A landscape with many valleys, sampled at points; each row gives a point and its height.
A ball rolls from a point to the lowest of its 2 nearest points, and stops where none of them is lower. Distance is the straight distance between rows; heights are no part of it.
fepe: [ -3  -2 -21  15   5  -7   3   3  13  -9   3  12  18   0  -5   4   2  10
 -11   0  15  20  12  14   0 -23  -3   3  -6  -6   7  -9  12   7  -8  13
   4 -16 -17  13   8 -16 -35  -1 -30 -19 -16  10  12   3   0  -1   3 -18
  -6   4  11   0   3]  h=56.0
bef: [  1  -5  12  -5  -1 -13 -29   0 -29   6  11 -17 -53  -7  -3  14 -18 -17
  37  -9  -8 -19 -21 -18  -8  23  -3  12   8   1 -15  30 -16   9   1  10
 -13  10  33 -22 -12   1  25  17  24  15  24   5  -1 -10 -22   5 -19  19
   7   9  15 -18   5]  h=41.6
beb: [-27 -12  20   2 -19   2   8   4   2   3 -20   7  -8  -2  21  -4 -11   8
  21 -20 -13  20 -18 -17   9   4  -2  -3   7  -4  -4   2 -12  -2  -2  -7
  11   2  15  32   2  15  -9   1   6   5   7 -12  -1   9 -21  -5 -13   1
  -6  -1  -4 -10 -15]  h=75.1
dal: [-28 -21  19   9 -16  -8 -21  15 -17  12 -22  -7 -33 -14  11  30 -31   0
  49 -32 -22  17 -30 -28   4  24 -10  10  10  -1 -17  20  -9   3 -13  12
 -11  10  53   8 -36  24  17  18  11  -1  29   3  -7 -11 -50   8  -4  19
  -6  18  10 -18  -4]  h=57.3
mifa: [  7   1  17 -24  -3 -22   0 -14   6   5  11  12 -19   8   7 -17   2 -17
   7  15   3  -9 -20   8  18  -3  -4 -16  21  -9   0  14 -15  12  25   2
  11   3  -5  11  23   9   1  -5  30  13  14  -2  -2  18  19   6 -38  -3
   7 -12 -19   1  -1]  h=42.5
poson: [ 14  18   1 -26   3   1  21 -26  10  -3  10  16  -6  13   5 -16  -2  18
  -8  15  18 -10 -14  20  12 -16   0 -37  16 -13  -8  22 -27  27  27 -17
  21  -4 -26  11  23  20  -6  -9  23  18  -1 -14   6  14  33   1 -29   3
   9 -15   4  -5 -16]  h=47.1
Rer: [-13  -9  -5  18  -5  19  22   9   7  -7 -24   9  36  -1   1  -3  14  16
 -16 -17   2  18  24  -1  -3  -2  12  11 -15   1   2 -25   8 -23 -16  -8
   0  -9   4  14 -14  -3 -14  -7 -23 -13 -25  -5  -8 -11 -20   3  30  -1
 -18   0   2   7  -1]  h=59.5
mav: [ 21  31 -11 -25  11   1  -9 -24 -14  -6  22  -1 -22   4 -18   6  -8  16
   8  13  14 -26  -4  15  -6  -4   4 -20  13  -5  -9  32 -20  37  25 -15
   7  -4 -29 -27  17   1   8  16  13  26   4   1   0   1  35 -20 -17  11
   9   1  25  -4 -14]  h=18.6
Zonit: [  5  -6  26  -7  -4  -7   8   1  13   3   0  -8  -5   1  13 -31  17 -23
  -6  17  -7 -11  -9  -5  12  17   7  -2   8  11  13 -25  -3 -22   9  -4
   1  15  13   2  10  17  31 -16  25   6   8  -8 -11   5   7  10 -17   0
  11 -11 -37   6  11]  h=44.7
rona: [  8  -2  -9   3   9 -25  11  -4  27  -8   8  16  17   2  12 -19  12  -8
 -17  16  14  11  -1  23   9 -25   0  -6  -2  -5  11 -20   9   4   4   6
   5 -15 -18  16  21  -2 -29 -15 -21 -12 -13   9  20   8  16   7  -9 -23
  11  -9 -14   5  14]  h=49.8
gide: [ -1  -9   9   2  -4  -9   8  13   9  -4  -5  -4  13  -3   2 -23  16 -12
 -15   7  -6   1   8  -7   3  11   3  16  -7   9  15 -38  11 -29  -6  -1
  -1   6  12  -1  -4   7  14 -14  -2 -11  -3  -4  -3   0  -4  11  10  -8
   2   1 -24  18  17]  h=30.1
zug: [-31  -4   8  35 -12   9  20   4  15  -4 -40  18  28  -8  28   5 -17  31
   8 -37  -6  48  -1 -10  13 -25  -1  -1  -8  -2 -15  -2   9  -8 -20 -14
  11 -12   2  47 -13   5 -42  -2 -30 -12  -9  -8   5  -1 -40  -3   9  -4
 -19  -2  17 -17 -15]  h=72.7
dazet: [  0  -7  13  -2  -6 -18 -36  -1 -35  10   8 -14 -56 -12   0  31 -31 -14
  48 -19 -13  -8 -26 -23  -5  15  -5   5  17  -3 -14  34 -17  18   3  19
 -14   2  38 -12 -17   4  21  24  17  12  32   3   6  -9 -29   3 -24  21
   5  13  22 -26   5]  h=18.1
luf: [  1  -7  32  -9   1   8  13  -9   6   5   4  -8 -10   8  14 -33  15 -29
   5  10 -14 -13 -14 -15  17  20  10  -8  16  11   1 -13 -15 -21   7 -18
   7  24  23  12   2  32  39 -16  41  26  13  -9 -18  13   1   9 -19  10
  12 -10 -39   4   0]  h=49.6
gamem: [  7   3  15 -14  -9 -12 -11 -22 -24   0  12   0 -39  -1   7   7 -24  -1
  39 -14  -9 -14 -31  -9   9   6   1 -21  32  -8 -12  41 -29  30  31  -1
   8   0   8  -8   9  17  18   8  29  24  23   0  -5  10   0  -8 -39  17
  11   0  13 -22 -19]  h=64.8
bot: [  7   5   3  -6   4   1  22  -1  22  -4  -2   5  15  10   5 -33  21  -2
 -26  14   7  -6   5  12   2  -9  13  -6  -2   4   7 -26  -1  -8   0 -10
   7  -2 -12  10  15   8  -6 -17  -9  -3 -16  -8  -1  -2  18   6  -4 -13
   5 -10 -13  10  12]  h=54.0
vik: [-24 -12  14  11 -16  -7  -9  10 -12   3 -18  -6 -25  -8  11  23 -24  11
  32 -27 -16  18 -20 -20   2  17  -3   7   5   0 -13  10  -6  -1 -15   7
  -3   5  37   7 -23  10   9  17   8   1  16  -3  -2  -8 -35  -3   1  10
  -6  16  13 -15 -10]  h=65.2
Zabo: [ 13  -9  13   1   5 -10 -24  15   0   4  20 -24  -3  -3 -11  -1  19 -40
  -4  13  -3 -18   3 -13  -4  23 -15  23 -21  12  21 -21  24 -20  -2  15
 -20  15  20 -39  -5 -17  48  -9   8 -16  11  13   5  -5   7  27   7  -1
  17   2 -32  16  28]  h=81.2
Bem: [ 15  10   6  -9   6  -1  22  -9  21   2   7   5  11   8   7 -41  29 -14
 -31  29   8 -18   5  13   9  -6  14 -11   2   4   4 -30  -3 -12   6 -13
   4   4 -17   4  17  15   6 -24   7   3  -7  -8  -3   5  27  11  -9  -7
  11 -16 -26  14  14]  h=51.5
faf: [ 15   9   0  -7  22  26  -6  -8 -39  -2  19 -31 -40   2 -21   1  -8  -3
   6  -8   1 -40   2 -15 -28  27  10   4   7   2 -20  30 -21  12   7 -27
 -13  15   7 -43  -8   1  38   7  25  25   6  -6 -12 -16  13  -3  15  28
   5  -1  25 -16 -10]  h=68.3
Gedog: [-23  -7  15   4 -14   5   5   5 -11   1 -17  -2 -17  -2  12  11 -13  19
  24 -25 -13  18 -20 -17   3   9  -1  -8  13  -4 -12   8  -7   3  -5  -6
   6   0  17  14  -8  15  -2   7   2   4  11  -8  -2   1 -21 -13  -6   7
  -7   9   7 -12 -17]  h=71.4
Pesa: [ 11   5  20 -10   1   6  23  -6  12   0   3  -3   4   9   9 -40  23 -13
 -15  20  -5 -14  -1   2   8   6  11  -8   8   6   6 -26  -7 -15  10 -17
   4  12   0   8  15  23  18 -20  22   9  -2 -14 -12   7  15  10 -11  -2
   6 -14 -33   8   6]  h=48.5
Rulig: [ 19   8   0 -18   7 -10 -13  -4  -5   0  26 -13 -20   3 -11  -4  11 -20
   2  19   6 -31  -2   2  -3   5   2   0   1   7  -4  15  -3  12  15   1
  -2   4  -7 -26   8  -7  15  16  25  15  16   5  -5  -1  25  -6 -10  -1
  10   2  -8   2   5]  h=31.2
bon: [ -5  -4 -21  13  -2   7  -2   8   1  -4  -7   4  19  -2  -9  13  -2  13
  -6  -2   8  16  20   5  -8  -6  -6  13 -14  -5   9  -5  17  -1 -11  13
  -4 -11  -6   2  -4 -19 -22   6 -23 -17 -16   7   3  -3  -9  -6  17 -11
 -14   6  14   9  -4]  h=59.6
moba: [  1  15 -28  16   1  27   1  -2  -7  -9  -9   0   9  -8 -14  22 -17  46
  -2 -17  13  20  15  10 -16 -14   4 -14 -10  -9  -1  12   2  15  -3   1
  12 -13 -27   8  -1 -12 -31   6 -29  -4 -25   4   3 -10  -2 -25  10   5
 -14   9  48 -18 -20]  h=50.0
levu: [-15 -12 -11  25 -23 -18 -26  18  -9  14 -25  13  18 -12   5  38 -19   5
  22 -21 -16  34  -5  -7   9   6 -22  24  -8  -1   9   1  30 -14 -21  39
 -21  -7  27   1 -36 -12 -13  15 -20 -24  11  14  -4   2 -51  15  26   5
 -21  17  12   7   6]  h=72.8
Lat: [  4  -3  12   1  -1  10  17   8   1  -1  -4 -10  15   3  -2 -23  23  -9
 -24   1  -7  -8  18  -8  -5  15  17   9  -6  12   3 -42   2 -35  -5 -10
  -3  12   9  -2  -7  10  25 -19   4   1 -10 -12 -12  -5   4   9  24   2
   3  -5 -26  16  11]  h=34.3
puroz: [ 15  -1  23  -3  -1 -12   1   6   9  -1  10 -10  -7  -1   5 -27  24 -31
  -6  21  -4 -14  -5  -5   8  16   2   6   1  11  13 -30  10 -28  10   5
   0  14  16 -14   6   7  34 -11  15  -3  14   3  -2   1  11  13 -15  -8
  17  -9 -41   9  22]  h=40.3
roba: [  1 -18  21   6   5  22   9  10  -9   8  -6 -25   6   3   1 -15   7 -13
 -19 -11 -18  -6  13 -17  -4  33  15  22 -15  17  -7 -39   1 -51 -11 -17
 -11  25  31  -7 -27  19  54 -21  12  10  -5 -15 -20  -8 -12  15  47  12
   2  -5 -38   7  16]  h=43.0
Zafir: [ -9 -10 -21  22 -15 -17 -37  19  -6   9 -15   7  27  -8   1  41 -16  -2
  12 -12 -12  27   4  -2   5   6 -28  24  -7  -2  18   7  36  -7 -21  44
 -22 -11  20  -8 -28 -24 -16  16 -26 -30   4  18  -1  10 -39  10  27  -5
 -19  14  12  12   8]  h=68.9
kinav: [ 10 -14  12  -2   7  29  12   9  -6  10   2 -21  12   4  -4 -21  16 -15
 -30  -4 -12 -14  22 -11 -10  21  23  19 -13  13  -1 -42  -2 -42  -7 -16
 -13  21  15 -10 -17  15  48 -23  14  13 -10 -10 -21 -10   1  12  41   5
   3  -6 -34  14  12]  h=38.7
gal: [ 12  -1   7  -4   6  -6 -13  11  -2   1  17 -23 -12   1  -7  -4  15 -34
  -4  10  -6 -23   5 -10  -4  25   2  18 -13  15   4 -14   5 -20  -2   6
 -15  13  19 -26  -6  -6  38  -1  22   1   9   6  -6  -6   5  16   6   5
   8   1 -23   6  15]  h=77.7
fufu: [  4   2  18 -13   5  13  10 -15 -17   1   6 -19 -30   5   5 -14   5 -10
   9   2  -9 -24 -19 -13   5  18   8  -6  22   5 -19  18 -22   2   9 -25
   3  16  14 -12   0  26  38  -1  41  29  14 -13 -22  -2  10   2 -11  19
  16  -1  -5 -12 -19]  h=59.8
gasu: [ 20  15  -5 -27   9  -6 -10 -16  -9   1  26  -6 -24   2 -15  -2   4  -6
  -1  20  10 -33  -3   7  -6  -1  -3 -13   7   4 -11  20  -9  26  20  -5
  -1   5 -23 -27  15  -7  11  13  22  17   9   0   0   0  37  -7 -16   3
  10   0   3   2  -2]  h=18.2
zofan: [ 16  28  -6 -20   5   2  10 -25  -5  -4  15   6 -15   9  -7  -9 -11  26
   1  11  13 -19 -10  17   3 -11   5 -35  19 -11 -12  29 -24  30  24 -21
  17  -8 -29  -8  20  13  -5   1  13  22  -3  -7   2   3  30 -14 -22  12
   5   0  24  -7 -17]  h=36.9
Kibit: [  1   2  11 -18 -11 -14  -8 -11 -15  -1   8  -2 -36   2   6   4 -13  -4
  22  -2  -6  -7 -24 -10   6   9  -3 -12  18  -6  -5  22 -15  16  18   4
   7   1  11  -3   8  12  11  14  25  18  21  -3  -4   5   3  -6 -29   4
   7   3   0 -12  -5]  h=56.6
dosi: [-15 -16  23   4 -11 -11 -25  11 -30  11  -9 -13 -54  -9   5  25 -33  -7
  52 -20 -15   4 -31 -25   2  23  -8  10  13   0 -16  30 -13   5  -9  14
 -12   9  54  -4 -27  16  22  18  24   7  28  -1  -3  -9 -42  16 -14  24
   1  15   7 -20   2]  h=45.6
pidub: [ 11  16 -29 -11  11 -18 -31 -16  -8   7  28  12 -15 -13 -17  33 -13  -5
  17  20  11  -2  -4  17  -8 -16  -8  -8   1 -10   7  25   1  35  12  24
   5 -10 -35 -15  19 -26 -26  18 -17  -5  12  15  20   5  20 -24 -17  -6
  -5   5  19  -9   0]  h=40.8
Kem: [ 13   9  11 -14  10   7  -9 -12 -29   2  20 -28 -45   5 -15  -1  -8 -17
  16   3   1 -39  -9 -16 -15  24   9   8  11   6 -22  30 -21   9   5 -15
 -12  17  17 -39  -5   2  39  13  34  21  18   1 -11 -12   8   6  -2  23
   8   0  11 -16  -3]  h=59.2
nol: [ 10  -1  23 -18  -2 -34   1  -8  18   1  16  17  -8   5  13 -21   3 -28
   2  21   1  -4 -23  11  21  -4  -4  -8  12   0  15  -1  -1  -1  24   9
   8   0  -5   7  25   5  -2 -12  14   1  11   7   8  18  19  13 -37 -12
  12 -16 -33   6  14]  h=35.2
zed: [  1  -6   0   7   4   2  28   3  24  -7 -11   6  34   4   6 -28  27   1
 -35   1   5   5  19   8   1 -14  14   1 -10   2   8 -42  10 -17 -11 -12
   6  -7  -5  14   8   8  -9 -27 -25 -11 -20  -8   3  -6   5  14   6 -14
  -1  -7 -17  12   9]  h=56.2
vomi: [ -1   7 -26  10   3  43  20   2   0  -8 -11   4  27   3 -13   7   5  35
 -29 -14  13   4  36   9 -23 -11  10  -8 -14  -6  -3  -2   2   4  -6 -11
   4  -7 -26   5  -7 -13 -21   2 -25  -5 -35  -8  -3 -14   6 -13  30   0
 -10   0  28   0 -16]  h=40.9
gafi: [-27 -11   5  26  -4   0  20  -2  23 -10 -31  20  28  -3  32   4 -16  27
   4 -30  -2  42 -12  -4  17 -38  -5 -15   3  -7 -14  -4   0   8 -11 -12
  22 -13 -11  57   1   5 -45 -11 -31  -1  -6  -7  11   6 -27   3  -7 -17
  -7 -10  16 -17 -14]  h=69.5
dup: [ 15   2  -5 -12   6 -34   2  -7  23   0  20  20   5   5   5 -16  10 -19
 -14  29  17  -4  -7  28  15 -19   0  -8   3  -5   9 -13   1   9  16   9
   1 -13 -26   5  27  -3 -18 -14  -7  -7   2   9  18  12  32   6 -16 -16
  15 -11 -23   6  19]  h=45.5
Nafik: [ 21  27 -23 -17  15   4  -7 -18   1  -1  27  13 -11   2 -21   0   4  10
 -10  30  21 -23   5  22  -8 -17  -2 -17  -1  -7  -2  17 -10  30  16  -6
   9  -6 -38 -15  21 -11 -15  10   3   5  -3   4   9   1  40 -17 -10  -4
   6   0  14   2  -1]  h=2.0
zage: [-38  -6  13  25 -17  10  18  10   6   3 -41  10  18  -7  22   7 -12  29
  15 -37  -9  40  -2 -15  12  -7   2   3  -4   1 -17  -2   5 -18 -16 -13
   6  -2  12  36 -20   9 -26   3 -17 -11  -4  -7   1  -4 -38  -7  15   2
 -23   2  12  -7 -13]  h=75.2
mesun: [ 14  27 -31 -11  17   0 -19 -15  -6  -1  27  13 -11  -6 -23  19 -15  14
   3  16  16 -10   3  20 -13 -16   0 -16   0 -11   4  22  -4  36  12   5
   4 -11 -39 -14  19 -17 -20  13 -14   5  -3   8  19   1  27 -28  -6  -5
   2   5  30  -6  -5]  h=23.6
bopo: [ 15   3  17 -16   9  -2 -11 -10 -16   4  20 -24 -40   5  -7 -10   1 -30
  14  12  -1 -35 -16 -13  -4  21   6   6  11   7 -17  21 -17  -1  10 -10
  -7  20  18 -28  -2   4  41  12  43  20  23   3 -12  -7   7  13 -15  15
  13  -4 -11 -11   4]  h=50.1
kun: [ -4 -12 -16   7  -2   5 -14  18  -2   5 -10  -6  30   0 -15  18   3  -1
 -11  -1  -1   3  26   3 -11   8 -16  19 -16   2  14  -4  20  -6 -14  14
 -19  -3   1 -16 -10 -25  -3   9 -19 -21 -16  11   0   2  -6   2  25  -8
 -12   5   4  19   5]  h=63.5
Todi: [ -2   7   8 -10  -2  13  15  -5 -11  -8  -1 -12 -16   0  -3  -6   0  11
   5  -3  -2 -13  -2  -6  -6  13  10 -10  12   4 -14   9 -16   5   7 -21
   4   5   1  -6   4  14  14   5  19  19   1 -17 -16  -7  10 -11  -2   8
   5   6  10  -6 -19]  h=81.3
Gebul: [-34  -9  20  14 -18   6  14   5   6   2 -34  13   6  -4  24  -2 -14  21
  18 -29 -14  34 -14 -16  12  -4  -3  -2   1  -2  -8  -3  -6  -7 -12  -9
  11  -4  16  39  -6  15 -21   0 -11  -5   4  -6   3   6 -33  -5  -4   2
 -11  -2   4  -5 -12]  h=77.8
bako: [  2  -1 -15   7   4 -29 -49  12   2  13  18   1  14  -4 -12  41 -14 -32
  15  10 -11  13   2   5  -4  -6 -20  22  -7  -5  30  10  32   9 -14  43
 -15 -14   0 -19  -3 -40 -16   9 -25 -36  15  25  23  16  -7   2   4 -10
  -4   9  -1  14  18]  h=53.8
Nor: [-16 -10  -5  27   1   0  27   7  26 -18 -24  14  39   6  21 -12   5  19
 -18 -13   4  35  11   8  11 -34   8  -6  -8  -1  -4 -19   7  -8 -15  -9
  15 -18 -10  39  -3   5 -37 -13 -39 -10 -23  -5   6  -7 -15   1  11 -17
  -4  -8   8  -1  -6]  h=63.8
bivo: [  7  -3   0  -2  -1 -19 -20  15  -1  -1   8  -4  -3   2  -8   7   6 -14
   3  10  -2  -6   1  -2  -2   6  -5  16 -11   4  14 -10  12  -6  -5  19
 -12   0   8 -14   2 -14   3   7   0 -13   6  14   7   6   2   1   2 -10
   0   7 -14  11  13]  h=71.3
Lek: [ -2  -6 -18  12  12 -13  10   1  29 -17   4  17  33   4   6  -9   8   5
 -22  10  18  17  12  26   8 -37   3  -4  -3  -3  10 -21  15   4  -3  10
   7 -20 -24  25  16  -3 -33 -17 -37 -17 -19   8  17   3   9   3   1 -27
   4  -8  -1   4  10]  h=52.7
rere: [  4   6   3 -17  -4 -10  25 -27  15  -7   6  29  -2  11  15 -12  -9  11
  -3   4  12  -1 -21  15  23 -24  -6 -34  16 -18  -6  19 -27  25  24 -12
  25  -4 -25  33  28  21 -13 -16  25  23   4  -8  16  23  18  12 -40   0
  15 -24  -3  -4 -14]  h=53.1
Bilap: [ 21  20 -16 -16  10   0  11 -16  11  -3  21  11  -2   9  -9 -13  13  10
 -25  30  21 -21   5  27   0 -19   3 -19   0  -2  -6   6  -9  20  11 -12
   9  -8 -36  -2  23  -4 -19   1   2   6 -10  -1   9   0  40  -9  -9 -11
   9  -6   3   2   3]  h=17.2
lafu: [ -8   0  16 -11  -4  13  21  -7  -4   0  -5  -4 -15   5   8 -17   5   6
   4  -3  -8  -9 -14  -9   3   7   7 -12  16   1  -8  10 -23   3   7 -25
  13   8   2  12   8  24  11  -6  25  18   4 -19 -14   3   5  -8 -13   7
   3   0  -4  -8 -21]  h=80.9
roke: [ 11  12 -29  -8  16  -6 -32  -2  -9   9  24   1  -5  -6 -23  31 -12 -17
   9  21   6  -8   8  12 -13 -13 -12   4  -8  -4  11  26  12  28   0  26
  -5   0 -26 -23  13 -31 -13  18 -14  -9   8  19  20   2  18 -24  -5  -9
   0   5  17   7   3]  h=41.5
zaki: [ -6 -19 -12  14  -4  22  13  15   1   1 -20   0  42  -2  -4   7  10  16
 -22 -14  -3  12  33  -1  -8   4   2  18 -19   2   4 -22  14 -25 -17   0
 -10  -8   4  -2 -20 -10  -8  -2 -24 -17 -32   0 -11  -7 -20   6  38  -2
 -17   1   2  19   1]  h=61.3
Mogas: [ -8 -10  -1  12  -2   7  26   9  14  -9 -17   6  35   4   5 -19  19  10
 -23  -8   0  15  19   0  -1  -6  12   6 -13   6   5 -37   7 -22 -15 -12
   5  -5   1  20  -3   5 -10 -20 -24 -11 -22  -7  -5  -8  -7   5  19  -6
  -9  -6 -12  11   4]  h=57.8
govu: [  9  -2 -10  -6   7 -24 -40  12   1  10  24  -2   6  -2 -15  30  -4 -31
   9  16  -2  -4   1   5  -6  -5 -15  19 -10  -3  25  10  24  15  -6  34
 -17  -3  -6 -24   7 -37  -6  12 -15 -23  15  25  17  13   3  -1  -4  -9
   8   8  -6  18  20]  h=43.5
Tani: [ -6  16 -29  19   1  29  -9  -4 -14  -7 -18   2  14 -12 -11  38 -26  49
   5 -25  11  28  13   7 -16  -8   1  -6 -10 -10  -1  21   7  13 -11  10
   4 -10 -19   7 -14 -24 -31   7 -31  -8 -24   8   3  -7 -15 -27  16  13
 -20  16  55 -16 -19]  h=56.7
Pabi: [-19  -9  -6  23  -1  20  28   7  12  -8 -32  12  37   2  10  -1   7  28
 -18 -22   5  28  20   2  -1 -16   9   3 -12  -1 -10 -18  10 -13 -20 -15
   8 -11  -7  23 -14   0 -33  -8 -33 -12 -26  -8   0 -14 -20  -2  21  -2
 -15  -6  10  -1  -8]  h=61.5
Labas: [  4  -7  17   3  -6 -17  -1  13  11   0   3  -2   7  -4   6 -20  19 -20
 -10  12  -4   4  -4  -4   9  11  -6  12  -3   8  23 -36  18 -28   4   8
  -1   8  19  -7   4   0  14 -12   0 -18   7   1   3   0  -1  15  -8 -13
   7  -2 -37  13  21]  h=34.6
rumo: [ 12   1  13  -9   1 -35   4  -4  28   0  17  14   2   3  13 -27  12 -29
  -8  26   6  -1 -17  23  22 -11  -5  -7   6  -4  21 -22   9  -6  20  14
   2  -5  -9   8  25   5  -6 -17   3 -12   7   7  19  13  22  15 -29 -20
  14 -17 -38   8  26]  h=40.7
tarim: [ 15   2  15 -18   5  -7  -6 -11  -2   1  20 -16 -25   8   0 -13  12 -26
   3  16   2 -29  -9  -7   4  13   6   2  13   8  -6   5  -9  -4  15  -5
  -1  14  10 -19   4   7  33   6  38  19  19   1 -16   2  21   6 -16   9
  14  -5 -17  -3   4]  h=41.9
nabaz: [-18  -8  22  -3 -10  10  21  -2   4   1 -16  11  -6   4  20 -20   0   5
   8  -7 -10   8 -19 -13  12   0   3 -10   6  -3  -1   0 -19   1   3 -17
  10   8   4  28  13  21  -1  -7  16  16   4 -11  -3  14  -9   1 -23   1
  -1  -6 -15  -7 -13]  h=78.1
Besik: [ -6  13 -28  17   6  34  16  -2   2 -13 -16   8  22  -5 -13  13  -5  46
 -16 -14  19  16  24   9 -16 -19   8 -11 -16  -7  -5   5   5   9  -9  -8
  13 -12 -26  13  -8 -15 -33   0 -31  -5 -34  -5   3 -14  -1 -16  18   1
 -13   8  39 -14 -19]  h=44.9
puzum: [ 20  19 -21 -13  14  20  10 -10   7  -2  18   8   5   7 -20 -16  20   7
 -37  25  15 -27  26  22 -16 -20   6 -12  -5   1   0  -3  -2  13   1  -8
   0  -4 -35 -14  16  -8 -11  -5  -2   6 -18  -1  -1  -5  42 -10  10  -6
   8  -5   3   9   1]  h=26.4
vin: [  2  -5  27  -9  -1   8   9 -11  -7   3   5 -16 -23   6  11 -25   6 -24
  11   6 -14 -17 -17 -18  11  22   7  -4  17   6  -8   6 -21  -7   9 -19
   6  25  20   1   0  27  37  -8  44  24  17 -11 -21   6   1   8 -14  15
  10  -6 -29  -5 -10]  h=53.9
zibur: [  8  -8   6  -7   4 -19 -16  12   1   1  10 -15 -11  -1   0  -3  11 -23
   5  13  -5 -15  -5  -6   2  11   1  13  -7  12   8 -10   4 -11   0  10
 -11   4  13 -13   0  -3  22   6  16  -2  12   6  -3   0   2   4  -8  -2
   9   6 -17   7  12]  h=74.7
Miv: [  0 -12 -11   9  -2 -11 -23  20  -1   2   0  -3  19  -2  -6  19   3 -10
  -1   7  -2   7  10   0  -4   4 -15  23 -17   2  25  -7  23  -6 -11  23
 -18  -8   8 -17  -8 -24  -2   5 -15 -26   0  16   5   4  -9   8  15  -6
  -7  10  -5  22  13]  h=67.1
Vevom: [ 12   6  -6 -11  13  29   2  -4 -32  -5  11 -25 -21   2 -23   6   1   4
  -6  -9  -1 -34  11 -13 -31  20   8   0  -1   6 -19  18 -22   5   1 -21
  -8  18  -2 -32 -13   2  30   5  21  23  -4  -8 -10 -17  12  -4  29  22
   2   4  17  -8 -16]  h=74.1
nus: [  7   6  -7  -8   7  10   1  -1 -19  -9  10 -18 -23  -2 -13   5   1   3
  -1  -1   0 -24   4  -9 -18  15   5  -1   1   5 -15  11 -12   7   2 -12
  -5  10   2 -22  -2   2  25   8  18  20   5  -5 -13 -12  11  -9   8   9
   1   5  14 -10 -10]  h=77.9
leve: [ -1 -20 -23  14  -3  28  -6  20  -4   8 -18 -11  47   2 -11  17  10   8
 -19 -11  -8   4  37   7 -11  13 -16  16 -17  -1  14  -3  26 -19 -15   5
 -20  -4   2 -16 -22 -24  -2   2 -29 -23 -31   8  -8  -1 -14   1  40  -5
 -13   2   5  21   7]  h=64.3
tabit: [  4   6   8 -19  -9 -16   0 -18  -4   3   9   6 -23   2   2  -4 -11  -1
  15   6   3  -7 -22   4  10   3  -2 -21  21  -9  -3  20 -18  19  25   1
  16  -4  -7   4  19   7  -1   6  22  13  15  -8   4   9  15  -6 -35  -1
   5  -4   5  -9  -9]  h=49.7
tilus: [-28  -7  -2  25 -22 -10  -8  15  -6   8 -31  16  15 -12  13  26 -17  21
  19 -29 -10  43  -4  -9  12   0 -13  15  -7   2  -1   0  24 -13 -17  21
  -9 -11  25  20 -36  -2 -23  15 -15 -20   6   5  -2  -2 -52   1  26   2
 -25  12  17  -5  -5]  h=76.5
tabe: [ -4  -5 -21  19  -4 -22 -41  19   1  12  -4   4  25 -10  -4  42 -16 -12
  13   1  -9  24   5   4  -1  -2 -31  25  -6  -8  30   6  37  -3 -19  47
 -20  -9   7 -16 -18 -34 -20  10 -35 -34   9  26   9  15 -25  11  16  -8
 -13  12   5  18  18]  h=63.4
vom: [  8   7 -25  -6  11   0 -32   9  -4  13  18  -7  11  -5 -24  28  -8 -25
   1  22  -1  -5  13  13 -17 -10 -15  12 -13  -4  18  17  21  20  -7  26
 -11   0 -20 -30  11 -42  -7  14 -20 -20   1  23  20   4  19 -16   2  -7
   1   9   9  15  13]  h=28.5
Tolov: [  8   8 -23  -8  10  24  21   0   6  -5   2   5  15   5 -14 -13  19  18
 -39   8  13 -18  34  12 -19 -11  11  -7 -12   1  -3 -11  -4   3  -6 -14
   1  -5 -25  -1   6  -6  -9  -4 -11   5 -27  -6  -4 -13  21  -6  25  -6
   1  -2   9  10  -4]  h=32.3
Kosi: [-19  -4 -14  18   2  -1  19  -2  29 -15 -15  15  27   2  18   0  -8  24
 -11 -15   9  36   2   7  11 -39   1 -18  -1 -10  -9  -6   1  13  -5  -8
  21 -17 -22  45   3   4 -44 -13 -32  -3 -15  -7  14   1  -9  -4  -4 -18
   3  -7  21 -15  -9]  h=66.4
Retu: [-40  -8   9  34 -23   4   6   9   3  10 -47  17  20 -14  23  20 -17  31
  23 -42 -14  46  -6 -11  14   0 -10  14  -7   4 -13   0  17 -20 -23   4
  -5  -4  26  31 -35   6 -25   9 -20 -18   5  -4  -4  -5 -53   1  29  10
 -27  10  11 -14  -7]  h=78.0
Gokiz: [ -2   5 -17   2   5  28  20  -1   1  -6  -9   3  16   1 -13  -5  11  22
 -22  -7   9   4  25   3 -15  -6  10  -4  -7  -1  -8  -8   2  -4 -10 -16
   5  -6 -17   4   0  -2 -15  -3 -16   2 -25 -12  -7 -11   7 -10  22   0
 -10   1  14   3 -12]  h=36.8

Call two points neighbours if one is among the 2 nearest of the other. Go from one point of each pair to the other, from neighbour to neighbour, staying as low as possible. Name the highest point that can't be avoided.
dazet / gide -> Gebul
kun / Nafik -> Retu
nol / gasu -> rere
Nafik / vom -> roke

For each start below, name the point where the ball stops.
Gedog -> dazet
levu -> vom
bon -> nol
Tani -> Nafik
zage -> gide
zaki -> gide
Bem -> gide
moba -> Nafik
luf -> gide
faf -> gasu
gal -> kun
Zabo -> kun

Two balls start at each pair of points below. Name the first point that both come to, or write none.
lafu / vin -> none
Retu / leve -> Rer
Gebul / Pabi -> none
